Each row is a point on a tangle of strands that fork, close into loops and nearly touch. The rows are in no order.
In the rows, 128 means zero.
Points whose rows are less than 214 apart are linked; no others are. Some points are linked to none.
k_684: [124 106 148 130 191 100 109 110 149 113 130  90 143 151 182  94  99 155
 127 126 102 122 115 127 102 189  76  92  90 167  80 106 123 128 115 173
 123 163  94  75 111 158 154 134 162 172 173 122 105 143 113 148 139  99
 155 142 173 123 106 122 132  79  54 209 112 134 116]
k_882: [115 145 120 144 110 150 105  88  94 141 143 156 124  62 131 110 148 156
 117 107 117 145  95 117  88 123  72 155  88 157 119  95 151 127 141 140
 124 126 165 108 137 156 102 152 134 111 140 166 136 163 106 143 150 128
 140 214 120 128 166 145  91 100 145 144 160 122  96]
k_63: [139 139 147  94 114 107 112 181 127  76 109 183 133 120 157  81 113 117
 133 119 107 123 140 132  62 169  79 112  76 178 109 122  78 151  87 139
 132 144 148  58 187 168 155  96 122 111 120  94 129 193 118 135 120 134
 173 161 178 122 165  81 154  72 104 183 109 165 178]
k_196: [150  97 145 124  87 115 138 183 123 118  70 150 105 131  57 136 125 126
 143 103 153  72  96 129  96 121 156 120 131 161 105 168 129 136  94 100
 120 160 149 112 183 194 145  89  70 117 104 113 128 167 104 175  95 192
 201 141 169 188 134  93 153 118 186 126 130 152 191]
k_374: [ 77 135 171 201 144 115 104  90  71 104 156  95  98  94 158  86 153 152
 125 104 111 150 134 122 115 148  97 127 141 125 115 105 136  99 138 131
  76 154 155 135  87 139  73 186 150 172 132 164 127 103 110 100 161  81
 111 159  67 123 130 172 128 145 125 130 164 128  88]
k_705: [180  72 142 139 148 135 138 110 140 114 107  85 148  92  47 160  73 119
  96  82 182 132 103 137 169 116 148 139 104 163 154 173 190 138 122 170
 171 110  95 198 103  93  99 108 136 102 141 146 153 111 128 135  93 153
 136 167 129 129 129 177 109 129 115 100 149 148 121]
k_53: [151 122 157 195 112  92 146  72 136 113 128  82 113 133 113  92 115 122
 119  82 141 116 134 111 156 132 138 166 184  76 137 150 176 132 132 134
  84 165  62 182  74 147 123 134 106 179 127  87 115  26 175 152 156 112
  80  90 115 125 122 166 145 148 142 109 130 134 136]
k_354: [141 156 141  65  98 140 139 190 140 113 140 161 146 150 121 156 139 115
 145 122 178  94 169 124 138  97 172 101 146 101 133 142 108 129 159 123
 159  72 147 173 178 101 117  97 133 116 152 100 153 138 126  69  98 144
 142 117 164 115 125  82 160 138 160 115 133 135 155]
k_266: [155 159 127 150 100 137 129 137 161 139 123 172 160 131 128 130  93 119
 134 181 128 151 158 147 185 143 168 130 190 139 185 121  99 133 151 124
 116 143 111  91 113  96 103 107 103  98 138 149 163  92 107  67 111  88
  93  54  78 122  75 102 120 177 151  56 146 113 144]
k_463: [129 130 141 134 139 115 123 195 113 114 114 131 129  87 114 132  95 106
 110 105 164 101 145 138 122 122 177 117 139 116 126 139 141 134  90 116
 140 113 124 112 124 113 119  98 116 124 101 120 147 119 137 131  94 135
 147  99 140 144 107 129 117 148 112 137 120 107 151]
k_626: [126 173 132  84 113 132 113 211 108 113 125 152 145 107 164 132 126 106
 109 139 159 124 170 127  96 119 157 123 132 104 120 127 112 127 119 112
 147  83 149 139 165 117 151  92 128 129 107 102 141 139 136 106 112 115
 120 105 137 109 129  97 143 118 116 132 108 115 149]
k_540: [112 180  74  90 125 194 108  95 137 136 135 118 152 123 163 166 155 147
  99 163  78 161 119 141 115 122  90 168  88 113 134 135 123 110 122 117
 189  96 107 148 123  79 123 147 178 123 114 147 117 159 163 167 135 121
  76 173 101  66 153 149 111 107 143 111 137 108 101]
k_733: [140 115 106 138 108 122 170  77 163 168 119 148  91 166 122 126 142  94
 140 140 121 133 101  96 132 105 131 152 174  78 124 140 122 116 146  91
  85 176  86 118 126 142 174 122  77 131 123 110  88  83 170 186 165 156
 105  64 141 163 114 123 154 133 166 111 111 144 160]
k_586: [169  70 167 172 140  99 142 103 145 115 115 107 135 109  52 130  60 128
 118  77 185 104 127 124 179 111 166 104 160 152 160 148 194 152 133 171
  99 124 110 166  96 116  96 109 106 115 164 142 156  87 115  93 128 127
 158 127 139 171 102 148 122 164 121 112 155 146 137]
k_759: [100 126 110 135 160 143 112 209  95 152 104 142 147 112  92 151  99 112
 137 166 151 119 138 153 158 134 162 102 110 199 150 111 102 144  96 122
 158 141 182  75 107 139 134  98 121  66  12 122 163 159 104 115  51 161
 137  81  57 140 119 151  93 161 112 103 103  88 114]
k_311: [122 151 149 188 114 109 125  96 100 104 142  89 114 115 170  85 139 111
 117 116 105 142 156 123 121 146 112 192 150  60 115 137 158 108 120 107
 110 151  68 177  90 130 127 140 135 188 120 106  95  58 191 154 165 103
  63 106 118 102 136 158 136 120 130 136 122 115 122]
k_533: [126 113 114 103 143 141 147 147 130 114 129  49 127 139 120 196 149 108
 111 104 175  90 147 110 110 105 168 144 103  71 131 156 186 129 116 138
 150  82 102 251 112  93 145 139 139 142  97  94 110 110 181 166 125 139
 119 141 107 121 155 170 130 123 135 104 134 148 118]
k_410: [157 171 150 179 102 106 141 136 155  93 117 127 138 100 123 116  78 108
 120 120 146 148 151 137 184 143 177 162 195 130 189 153 139 151 149 147
 136 144  99 158 100  96 108 114 104 134 147 151 167  59 139  77 112  79
  82  90  91 140  88 125 117 169 131  63 149 117 150]
k_395: [121 101  99 130 136 144 154 148 132 161 123 197 116 159 130 140 140 129
 138 173 125 108 128 120 132 120 151  97 156 112 125 111  82 124 111 106
  79 145 140  53 129 129 140 103 105  97 121 112 137 139 106 119 139 158
 157  34 142 150 100  86 138 157 151 125 109 102 148]
k_643: [140 116 125 139 149 124 137 118 153 152 135 149 129 157 155 140 118 126
 121 151 122 116 155 134 152 126 140  96 183  78 144 129 114 114 109 106
  95 123  77  74 110  91 102  91 140 127 166 118 136  98 146 108 146 111
 136  53 166 126  63  95 137 175 132 137 110 101 148]
k_471: [145 105 105  74  72 100 115 159 153 115 119 180  89 154 128 126 170 116
 155 153 139 141 118 120  65 102 119 134 124 110  89 149  87 129 112  83
 124 138 109  91 175 146 166 100 103 110 128 105  86 161 147 156 149 188
 158 128 183 169 144  73 159  94 168 154 105 145 186]
k_615: [166 138 172 121  71  83 143 125 119 111 127 179 123  82  74  85 149 112
 150  68 138  86 133 131 106 113  81 153 130 171 113 140 137 133 151 126
 108 145 152 130 183 203 101 114  82 131 151 133 140 152 116 172 143 146
 181 234 171 154 172 102 125  87 166 168 158 181 169]
k_234: [167 151 117 134  95 153 138 162 148 174  73 187 152 120  84 112 121  99
 134 188 108 167 123 132 148 155 136 146 124 172 155 132  90 147 111  95
 144 181 130  70 158 139 173 112  55  65  84 161 143 151 119 148 101 151
  96  74  78 148 119 106 100 141 178  65 143 134 167]
k_121: [137 113  65  62 135 120 121 140 185 140 117 171 118 219 165 138 135 151
 116 177  88 152  87  89 122 116 138 119 107 134 117 113 100 115 145 125
 140 139 174 146 182 141 209 119 119 140 172  99  95 162 101 133 130 150
 117 128 167  99 140 117 175 109 152 104 114 148 139]
k_277: [181  96 161 152 102 123 145 147 129 132  59 121 121 101  31 119 104 111
 124  98 150  85  91 146 133 146 153 152 124 174 122 171 162 144 105 121
 143 167 122 146 162 181 145  80  54 128 121 134 145 119 117 189  90 185
 155 145 152 174 132 134 113 114 164 109 148 150 184]
k_84: [ 82 134  95  89 152 130 113 232 102 103 169  92 134 145 166 184 115 115
 130 151 178 126 160 138 136 119 207 105 122 113 159 130 112 132 129 128
 180  99 186 195  85  98 140 149 150 116  54 104 147 108 122 111  97 116
 110  85  48 115 125 161 129 146  65 114 110 116  96]
k_416: [ 97 200 127 117 128 149  94 103 113 135 129  89 160 159 209 124 152 152
 124 198  74 163 167 175 145 165 110 130 121 124 135 133  53  91 144 106
 137  94 133 114 139 100  95 179 153 163 168 149 102 127 113  59 146  76
  91 111  89  92 122 125 150 143 105  95 131 110 113]
k_94: [117 176  93 102 126 190 127  98 125 158 138 122 147 115 150 155 154  92
 109 184 109 178 146 149 125 127 113 182 114  89 154 159 104 119 113  92
 183  97  86 112 116  70 137 135 138 106  69 130 119 130 180 173 114 130
  53 111  67  95 135 156  92 125 155  87 124 104 100]
k_126: [144 152 156 107 131  90 110 174 138  88 102 178 160 145 172  66 101 108
 138 139  82 113 174 125  96 172 100 125 110 153 106 119  72 146 102 146
 120 152 128  89 196 159 162  95 107 149 163 104 120 137 133 124 149  80
 133 135 177 104 122  79 151  88 100 156 124 173 171]
k_675: [131 111  95  87  97 136 146  99 160 160 131 159  93 184 142 144 183 109
 147 176 108 157 119 109  99  89 117 148 144  65 116 140  97 123 142  80
 111 129  86 113 153 109 178 118 112 119 146 126  80 131 159 154 169 167
 121  88 168 149 128  89 150 123 161 131 107 133 160]
k_611: [124 130 143 141 109 149 129  84  97  99 141 101 124  73 111 155 148 148
 129  97 140 154 123 154 113  99 117 161 117 115 156 140 157 116 138 150
 171  79 124 149 100  61  46 149 181  98 140 197 145 146 147 101 122 103
 101 219 100 120 145 143  85 120 136 101 150 122  74]
k_558: [108 125 102 125 180 146  97 135 133 103 147 108 156 106 144 142  94 133
  93 136 138 164 115 141 151 140 144 130  91 179 168 122 120 124 118 153
 165 123 157 135 100  98 115 132 169 115  60 149 147 143 107 122  71 132
  97 124  48  94 114 190  99 137  87 107 120 124  75]
k_696: [126 130 117 100 122 130 120 101 122 142 147 191 128 154 128 109 132 164
 158 138 114 129 120 125 131 123  94  77 128 163 115  88 105 133 155 153
 135 127 158  84 167 132  99 131 160 129 188 140 141 159  86  52 133 121
 176 165 177 119 130  72 147 149 125 162 142 132 121]
k_206: [ 95  78  88  91 173 124 135 178 106 123 142 116 132 170 142 174  91 146
 138 106 148 106 102 109 160 112 170  69 115 139 123  75 142 136 150 168
 129 123 208 185 110 137 155 128 165 140  99  86 142 162  75  82  94 117
 180  84 111 138 119 127 134 136  69 160  82 118  96]
k_487: [113 145 131 126 103 157 121 179  93 147 130 190 122  71  77 122 169 147
 155 141 131 120 157 158 104 105 128 105 114 135 127 107  81 159  98 103
 144  94 151  30 139 128  92 110 140  60  68 129 164 190 114  84 111 177
 183 126 155 158 127  83 108 144 149 156  91  52 132]
k_831: [113  66  88 130 150 160 160  65 130 156 141  92 111 103  68 150 138 149
 128 100 160 129  54 123 112 115  91 136  83 153 126 133 172 123 108 126
 141 118 123 112  88 121 127 120 146  83  75 133 135 159 140 195 100 194
 132 157 115 117 141 177  81 124 134 145 109 132  89]
k_239: [146 157 139 130 119  97 119 149 164 117 115 152 138 177 165 102  92 133
 114 144  91 129 142  95 157 126 166 127 173 117 128 118 129 124 159 139
  92 159 128 167 156 136 171 123 109 178 189 106 132  78 109  98 156  81
 100 100 146 107 104 110 164 137 139 106 134 137 152]
k_143: [149 133 143 178 129 149 145 117 135 169  77 165 137  88  68 106  96 112
 128 137 121 147 101 134 159 136 140 125 150 195 168 118 114 145 120 108
 107 174 158  58 110 170 142 141  53  79  74 165 164 121 101 146  96 155
  90  96  77 142 115 145  94 142 157  87 172 129 131]
k_299: [146 115 137  96 169  78 122 195 112 124 177  98 114 147 159 150 115 130
 130  92 151  91 151 130  88 125 138  67 151  83  98 110 160 117 106 140
 112  92  96  94  87 117 129 115 168 170 148 103 109 127 166 149 135 117
 159 103 187 140  95 110 143  92  72 208  70 117 142]
k_722: [161 129 130 131  95 119 130  84 123 151 122 194 119  70  93  89 142 149
 136  98  98 152  96 107 126 140  49 161  97 189 123 111 128 127 151 150
 139 147 153 109 154 171 115 143  98 103 178 176 147 137 100 175 171 134
 147 229 160 138 156 127 102  95 151 171 171 159 131]
k_191: [ 93 135 180 196 123  80 112 107  80 107 165  81 117 102 154  94 170 129
 138 101 119 113 157 130  92 144  98 157 154  84  84 118 166  95 135 112
  86 139 111 155  87 163  91 164 139 188 152 141 101  87 152 127 175  79
  98 165 112 147 149 142 125 113 125 150 150 127 110]
k_150: [145 134 130 106 128 103 119 118 161 147 128 189 142 171 134  98 100 159
 129 144  98 127 118 115 174 123 134  79 158 164 147 104 114 130 175 150
 129 144 163 116 170 117 129 119 123 146 208 141 156 125  75  65 143  98
 129 140 160 117 120  89 149 156 143 108 155 152 134]
k_188: [122 134 119 131 122 165 143 121 137 168 119 124 131 109  73 176 124  90
 157 159 189 138 134 145 155 110 154 126 150 127 170 148 123 135 125 119
 166 110 126  98  98 101 115 130 114  73  88 167 162 115 148 111  76 145
  99 117  69 134 133 137  90 171 169  71 132 117 109]
k_13: [130 161 172 109 144 108 110 118 126 123 133  79 135 183 200 139 155 143
 156 163  89 119 174 130 103 139 107  97 149  69  85 126 145 111 145 102
 145  95  75 125 120 111 114 148 170 198 190 124  92 100 192 113 149  73
 106 144 175  83 116 103 180 107  83 170 103 124 146]
k_164: [144 120 132 127 111 126 151  51 136 169 124 129 108 152 111 135 141 149
 134 105 113 135 106 105 145 110 100 127 172  86 143 121 171 107 180 129
 102 135 107 157 118 122 117 156 121 160 195 145 111  92 144 124 181 102
 116 150 140 135 143 124 147 162 175 113 149 156 120]
k_213: [181 108 109 118  92 138 149  48 154 148 114 175 108 103  68 124 137 148
 135 110 106 175  69 123 138 127  76 161 125 151 158 126 147 124 136 114
 162 150  96 106 145 136 133 130  89  89 188 179 142 130 124 169 158 174
 116 164 168 141 143 125  98 124 175 152 154 151 144]
k_413: [116 125 124 182 138 151 115 157 100 157  83 170 142 102  89 115 115 136
 116 144 102 130 116 150 130 139 125 116  93 209 151 108  88 153  95 118
 118 143 185  37 123 168 134 123 101  72  36 150 134 193  74 129  85 162
 145 108  88 155 121 131  88 145 132 118 135  94 112]
k_33: [198  90 131 144  97 135 164  81 147 143  87 137 116  82  23 130 118 122
 134 115 146 145  68 139 142 137 102 173 113 170 139 169 160 125 113 115
 171 146  78 126 137 146 134  90  79  87 141 164 141 132 136 194 123 203
 116 155 160 149 132 136  93 114 173 126 149 133 154]
k_452: [ 98 104 121 148 147 100 146 141 114 123 148 116 104 176 157 141 115 143
 120 114 140  92 150  93 135 114 165  84 181  77 114 102 122 114 142 126
  28 169 162 136  83 183 151 154 118 180 129  91 134  76  90 111 142 115
 136  61  92 117 105 140 165 154 122 140 131 126 132]
k_158: [ 71 166  62  71 129 177 112 119 123 152 152 113 140 151 201 173 189 162
 127 165  99 143 117 125  79 123  90 143  77 110 112 119 116 113 126 115
 137  96 161 156 136 114 152 158 172 133 113 108 117 184 125 145 144 122
 108 151 103  89 164 140 119  89 123 130 112 111  88]
k_377: [146 130 172 199 104  86 148 121 140  98 118 104 117 103  97 107  86 130
 112  78 163 108 147 126 166 140 169 147 194 111 164 148 175 154 145 157
  84 149  98 185  90 128 104 136  92 154 160 128 136  46 142  98 142  94
 122 104 114 156 105 145 130 164 137  99 161 127 151]
k_658: [ 92  63 120 117 175 123 142 101 112 135 176  64 110 135 130 156 133 139
 145  90 155 112 113 121 126  94 131  82 131  91 118 126 180 123 137 136
 101  96 126 144  56  86 109 152 193 142  97 111 128 140 139 110 124 134
 155 108 120 134 121 158 121 157  87 150  79 128  77]
k_796: [107 174 147 111 163 145  89 122 114 117 139 112 169 119 193  89 122 139
 122 134 103 142 135 144  96 192  68 112  61 174 101 115  91 134 107 164
 148 121 141  95 154 143 112 142 175 139 152 129 117 165 111 115 117  87
 151 182 137  93 142 111 122  84  75 180 131 132 113]
k_885: [ 98 130 144 183 169 148 114  68 112 130 146 101 133 114 163  76 126 128
 113 136  96 137 140 167 164 170 106 105 146 125 126 135  60 116  88 109
  68 139  91  43  98 113  88 160 131 148 116 141 130 109 116 112 143 114
 109  63  93 118  84 157 121 157 106 137 132 106 118]
k_535: [104 138 152 185 145 133 120  58 102 138 130 132 117  97 131  72 119 149
 103 122 105 153 118 132 159 154 106 119 161 144 143 110 115 122 139 130
  68 166 138  95  92 153  93 175 111 157 119 163 147  85 104 115 155 110
  88 105  65 113 111 173 125 149 133 117 165 130  97]
k_62: [156 134 111  91 127 127 121 127 139 103 136  89 144 113 129 157 149 138
 113  77 151 100 129 124  97 108 110 147  91 107 101 140 189 111 115 145
 167  90  95 213 144 103 123 124 168 141 150 108 105 142 168 162 128 143
 131 205 171  95 161 136 136  88 129 140 134 147 124]
k_852: [174 156 122 120  83 120 142 175 154 137  81 173 142 143 103 102  98  98
 127 164 107 150 112 106 144 139 162 167 143 148 135 147 114 133 126 109
 141 167 132 140 207 134 186  86  61 116 126 118 142 129 119 140 114 119
 103 103 127 143 111  99 127 126 180  62 138 144 186]
k_340: [142 132 164 140  89  64 131 148 118 101 123 163 126 102 125  81 152  98
 136  87 126  88 140 129  89 126  93 154 140 131  86 127 144 123 127 121
 105 164 124 124 166 217 137 112  90 160 154 110  94 134 145 190 162 122
 161 183 171 168 167  95 146  86 135 177 137 165 158]
k_15: [107  87 179 186 135 116 112 143  76 105 140  90 111  59  77 128 115 132
 135  80 170 106 130 138 126  90 163 132 121 138 123 107 167 142 129 150
  83  99 174 153  90 139  76 144 142 112  89 156 131 135 120  99 112 134
 179 156 126 173 126 153 105 145  98 136 152 110  89]
k_21: [ 92 123 128 147 127 123 138 187 131 102 149  70 121 160 133 180 117  96
 144 130 197  97 171 124 159 114 217 102 169  97 159 139 118 139 139 138
 117 120 164 201  76 111 113 146 134 109  82 107 155  64 130  84 103 116
 131  84  47 127 117 160 139 189 102  84 143 128 111]
k_222: [ 98 101 119 110 143 142 154 165 129 133 119  59 112 176 114 201 136 113
 141 127 202  67 157 110 147 108 189  97 127 103 143 147 161 147 148 154
 123  82 145 245 124 118 132 145 116 112 103 105 139 102 121 112 114 134
 161 118  70 153 165 157 132 154 128  85 148 158 121]
k_694: [111 146 126 134 147 169 117  31 133 158 146  93 140 142 168 110 175 137
 131 157  62 157 119 139 115 173  44 144  94 124 106 131  90 115 113 115
 133 142  68  76 132 116 112 173 147 145 171 160  75 139 142 160 178 110
 120 147 142 123 138 128 127 104 106 169 131 129 112]
k_225: [141 107 152 145 135 108 118 100 129 116 145 137 131  79 108  92 128 137
 134 108 137 126 126 159 117 147  79 133 127 137 111 134 159 126 117 123
 144 107  74  63 108 105  79 107 154 121 158 154 123 125 155 144 146 140
 143 175 191 133 120 126  95 130  94 188 115 124 126]
k_262: [110  83 188 182 121 105 102 164  73 102 141  87 120  42  90 109 131 126
 119  62 153  96 121 158  88  98 112 140 104 167  87 127 181 133 121 132
 114  97 147 118  99 154  83 120 131 108  73 128 110 161 123 164 102 150
 163 183 175 155 138 150  94  95  98 183 121 101 110]
k_755: [172 105 145 164 124 136 150  68 130  91 108  96 139  81  77 162  77 129
 112  78 144 176 108 141 171 108 131 176 125 157 196 152 166 121 148 180
 187 108 104 173  69  86  82 128 141  90 157 194 168 114 139 120 101 110
  68 189 101 123 133 161  99 131 125  78 162 147  98]
k_699: [127 138 143 102 173 110 113 152 125 136 149 110 128 169 191 153 124 137
 130 150 105 114 169 139 111 143 129  69 153  82 114 122 112 115 111 117
 114 101  94  84 100  98 120 129 170 172 172 117 111 113 149  98 145  99
 133  83 177 108  83 103 160 124  82 180  89 109 136]
k_250: [117 116 135 178 141 120 111 156 101  63 123  77 141  74 128 128  97 105
  82  87 158 137 128 117 138 137 163 169 104 120 134 135 169 126 109 151
 139 152 144 222  97 123 124 129 123 140  91 130 126  85 142 168 100 131
  88 148  74 104 148 203 114 111 108  99 168 132 111]
k_639: [111 156 135 145 147 140 123 111 122 149 133 121 135 152 193  92 150 119
 135 166  70 142 176 148 128 183 112 133 136 100 109 126  32 122  91  88
  44 149  91  57 132 135 150 160 105 141 148 120  89 112 120 133 183 105
 121  48 124 131  93 112 152 127 107 139 131 107 150]
k_778: [114 114 140 167 163 124 100 130 119  68 152  70 139  81 156 126  98 126
  78 100 131 171 124 140 148 143 145 148 109 135 145 140 152 116 111 160
 159 138 136 177  68  80  97 140 171 134  95 153 123 100 132 127  97 109
  92 140  69  86 113 206 108 119  71 102 137 127  84]
k_479: [176 172  99  82  77 142 148 172 168 134  95 141 147 180 110 141 129  89
 131 156 117 145 125 115 139 109 170 173 121 125 129 157 123 115 146 103
 191 116 122 210 214 118 172  77  93 121 124 107 126 137 150 147  91 131
  94 149 140 103 126 111 141 115 195  60 125 138 173]
k_757: [122 176 119 105 139 128 100 144 146 108 131 140 170 161 186 151 112 135
 113 186 106 156 177 157 163 134 162 126 156 126 163 132  96 107 149 124
 152 104 123 138 120  85 110 130 161 143 144 139 137 103 112  61 121  85
  84  75  84  92  96 120 143 164 117  91 123 107 120]
k_660: [110  90  76  57 153 141 157 148 152 147 154 127 125 218 170 195 167 156
 148 156 130 101 107  89 123 101 150  82 131  95 124 130 126 124 171 132
 143 101 168 170 138 122 188 124 147 147 152  75 123 159 108 120 118 154
 122 107 151 107 149 124 155 135 125 135  88 126 130]
k_623: [121  98 106  85 108 127 149 124 125 143 165 141  96 128  53 161 164 164
 176 105 187  94 124 140 111  78 129  90 128 102 117 106 132 145 138 135
 135  88 131 115 148 121 108 114 167  92 128 112 156 168 114  78 128 184
 204 147 174 151 140  85 124 158 148 163  87  93 106]
k_2: [108  76  95 112 171 105 138 140 132 121 136 129 114 147 126 138  95 143
 106 103 141 111  84 108 124 128 133  93 113 157 105 106 159 129 133 155
  94 160 184 124 124 170 168 123 137 143 115 106 126 158  75 130 112 143
 177 106 134 141 131 130 142 130 110 162 106 136 117]
k_599: [ 73  74 153 149 151 123 129 157  77  97 171  49  81  93 109 152 137 124
 151  88 165 117 128 131 128  87 182 104 118  98 131 105 145 155 128 161
 121  78 177 175  61  86  74 163 193 105  65 124 133 140 135  72 124 118
 177 137  80 163 109 159 109 150  76 118 111 104  64]
k_131: [101 165 123 138 150 175 111  31 122 160 124  89 149 147 166 124 147 165
 118 162  68 173 119 167 164 161  60 115 101 143 130 123  77 105 136 113
 139 124 107  78 127  90  76 188 156 145 184 177 111 151 121  87 158  91
 113 149  98 113 130 131 129 134 121 129 145 128  89]
k_667: [155 143 119  95 113  98 132 135 186 130 119 159 114 228 175 106 121 127
 131 162  59 145 116  76 147 110 156 132 124 120 108 113 125 122 165 124
 128 137 132 164 187 146 197 115 116 169 195 110  92 108 137 139 156 107
  99 141 188  93 122 111 187 103 156 100 123 147 162]
k_460: [129 116 107  81 108 132 156 128 165 145 140 134 120 215 119 171 167 149
 155 141 139  93 128  99 138  80 160  95 162  68 126 138 132 133 181 123
 137  75 133 180 172 106 150 123 119 139 192 104 121 139 123 100 132 153
 139 126 173 126 139 103 164 167 181 104 124 143 143]
k_127: [120 117 113 122 128 129 121  56 137 171 145 140 105 143 168 103 180 139
 129 151  84 151  99 112  85 145  48 148 109 121  95 113 114 115 128 113
  90 172  92  93 130 156 143 154 127 143 156 149  71 139 135 193 195 142
 146 153 147 156 148 124 145  79 132 167 123 147 124]
k_742: [ 96  99  98 117 192 123  99 135 135 105 158  99 142 155 173 149  85 152
 130 128 129 156 105 130 181 136 150  76 116 159 153  92 134 130 148 164
 134 127 180 162  82 103 114 150 188 142  90 120 147 146  82  66  97 106
 139  88  77 102  93 162 128 153  49 134  94 124  72]
k_169: [133  58 114 114 143 100 153 170 134 130 107 147  95 161  73 153 107 141
 136 104 165  77  82 111 127 116 164  86 130 161 107 121 139 130 115 138
 105 158 165 110 155 181 167  95 107 124 123 100 130 168  93 145  97 177
 206 107 167 176 120 108 152 137 153 145 105 139 156]
k_789: [ 86 175 144 134 119 157  88 133  88 114 140 140 141  86 168  79 158 144
 127 117 110 130 129 136  66 143  59 126  57 170  96 101  96 145 111 155
 124 102 172  69 150 168  99 148 158 111 102 129 130 205  94 117 132 117
 163 195 133 131 168 113 109  75 105 170 132 106 107]
k_642: [ 99 161  91  96  94 189 157 126 144 198 123 127 128 131  90 169 181  82
 163 193 160 135 134 135 129 105 138 161 143  80 140 156 109 136 131  75
 156 115 110 102 129 102 157 132  99  67  82 136 141 120 169 157 110 159
  86  97  75 128 151 110  95 144 179  84 128 113 131]
k_221: [151 173 148  96 123 124 112 128 140 106 142 120 152 133 177 119 146 117
 139 117 100 121 165 128  92 133 100 143 103 101  96 125 151 124 125 131
 171 112  92 167 149 116 125 122 162 168 166 112 101 111 192 143 135  93
 101 201 190  59 147 106 157  88 103 166 126 155 145]
k_261: [124 159 128 108  89 162 112 135 106 154 133 211 127 112 119  99 167 140
 157 161 114 140 163 147 106 129 100 107 121 144 126 103  52 146 130 122
 127 108 154  41 176 128  96 136 131  75 134 146 158 185  85  52 138 138
 173 128 145 149 144  67 129 139 140 137 130 107 130]
k_823: [154 151 125 183  88 136 168  38 136 166 115 128 103 133  95  91 125 102
 143 108 125 154 103 107 171 137 127 191 182  85 165 130 155 131 157 106
 101 172  79 150 105 135 139 148  65 133 101 100 128  43 188 168 158 115
  65  74  99 144 126 150 127 133 176  83 144 139 146]
k_16: [160 150 104 103 121 140 152 160 162 122 100  94 128 172 132 160 119  89
 103 141 136 109 127  99 140 110 177 158 115 101 125 164 161 122 119 122
 166 121 107 236 171 115 184  97 114 148 115  88 119 102 172 168 107 137
 107 126 136 111 136 146 141 125 160  80 129 128 150]
k_901: [ 76 149  86  73 130 186 127 144 119 161 150 142 127 132 143 163 180 138
 129 187 132 152 127 140  95 124 108 127  85 112 121 132  79 133 117 113
 157  90 146  80 141 114 150 137 158  95  81 108 130 194 105 120 121 153
 133 104 105 122 154 120 110 118 123 135  92  85  96]
k_551: [145  83 124 123 179  96 122 126 164  98 114 127 142 130 148 108  67 139
  83 110 121 108  95 109 141 144 129 112 114 169 102 122 168 137 107 159
 121 182 124 130 138 152 175 110 137 165 152 118 117 117 107 139 125 124
 137 133 168 119 126 139 138 102  82 163 116 152 118]
k_910: [126 128 165 137 135 108 105 198  97  87 115 153 125  60 117 101 112 117
 113  84 136  95 145 149  76 126 121 115 110 169  99 122 129 139  89 119
 132 115 152  70 138 157 116 101 130 115  83 111 132 168 128 152 103 140
 180 137 183 145 140 105 119  93  96 189  98 119 159]
k_501: [147 167 142 169 104 104 124 111 116 133  99 180 126  92 142  60 125 107
 115 131  66 148 134 109 134 161  97 198 121 149 133 128 127 138 129 125
 121 188 117 131 159 158 164 131  76 153 136 142 113 104 120 182 175  89
 102 131 128 135 147 129 105 104 140 120 156 135 141]

A fork is a point with three links, a tip a point with one. Leave the first point through the second and follow the links. Name the first fork or tip that comes.
k_127; k_694: k_377
k_487; k_261: k_910
k_759; k_413: k_533
k_533; k_16: k_759

A piece is two or more points that can be reached from each other along the links. Count, over all rows, the pieces, the separate loops (a circle has one, a figure eight two, a Y none), the forks (points with three links) and the tips (points with one).
pieces: 5
loops: 1
forks: 7
tips: 15

How many points has the smallest loop of links through each point below? Write none if it is on no loop.
k_722: 12
k_62: none
k_885: none

Name the points in between on the shortest way along the links from the first point to the second, in order.
k_21; k_395: k_222 k_533 k_62 k_221 k_13 k_699 k_643
k_239; k_658: k_667 k_121 k_660 k_460 k_354 k_626 k_463 k_910 k_262 k_15 k_599
k_694; k_311: k_131 k_416 k_757 k_266 k_410 k_377 k_53
k_33; k_558: k_277 k_196 k_169 k_2 k_206 k_742
k_13; k_234: k_221 k_62 k_533 k_16 k_479 k_852
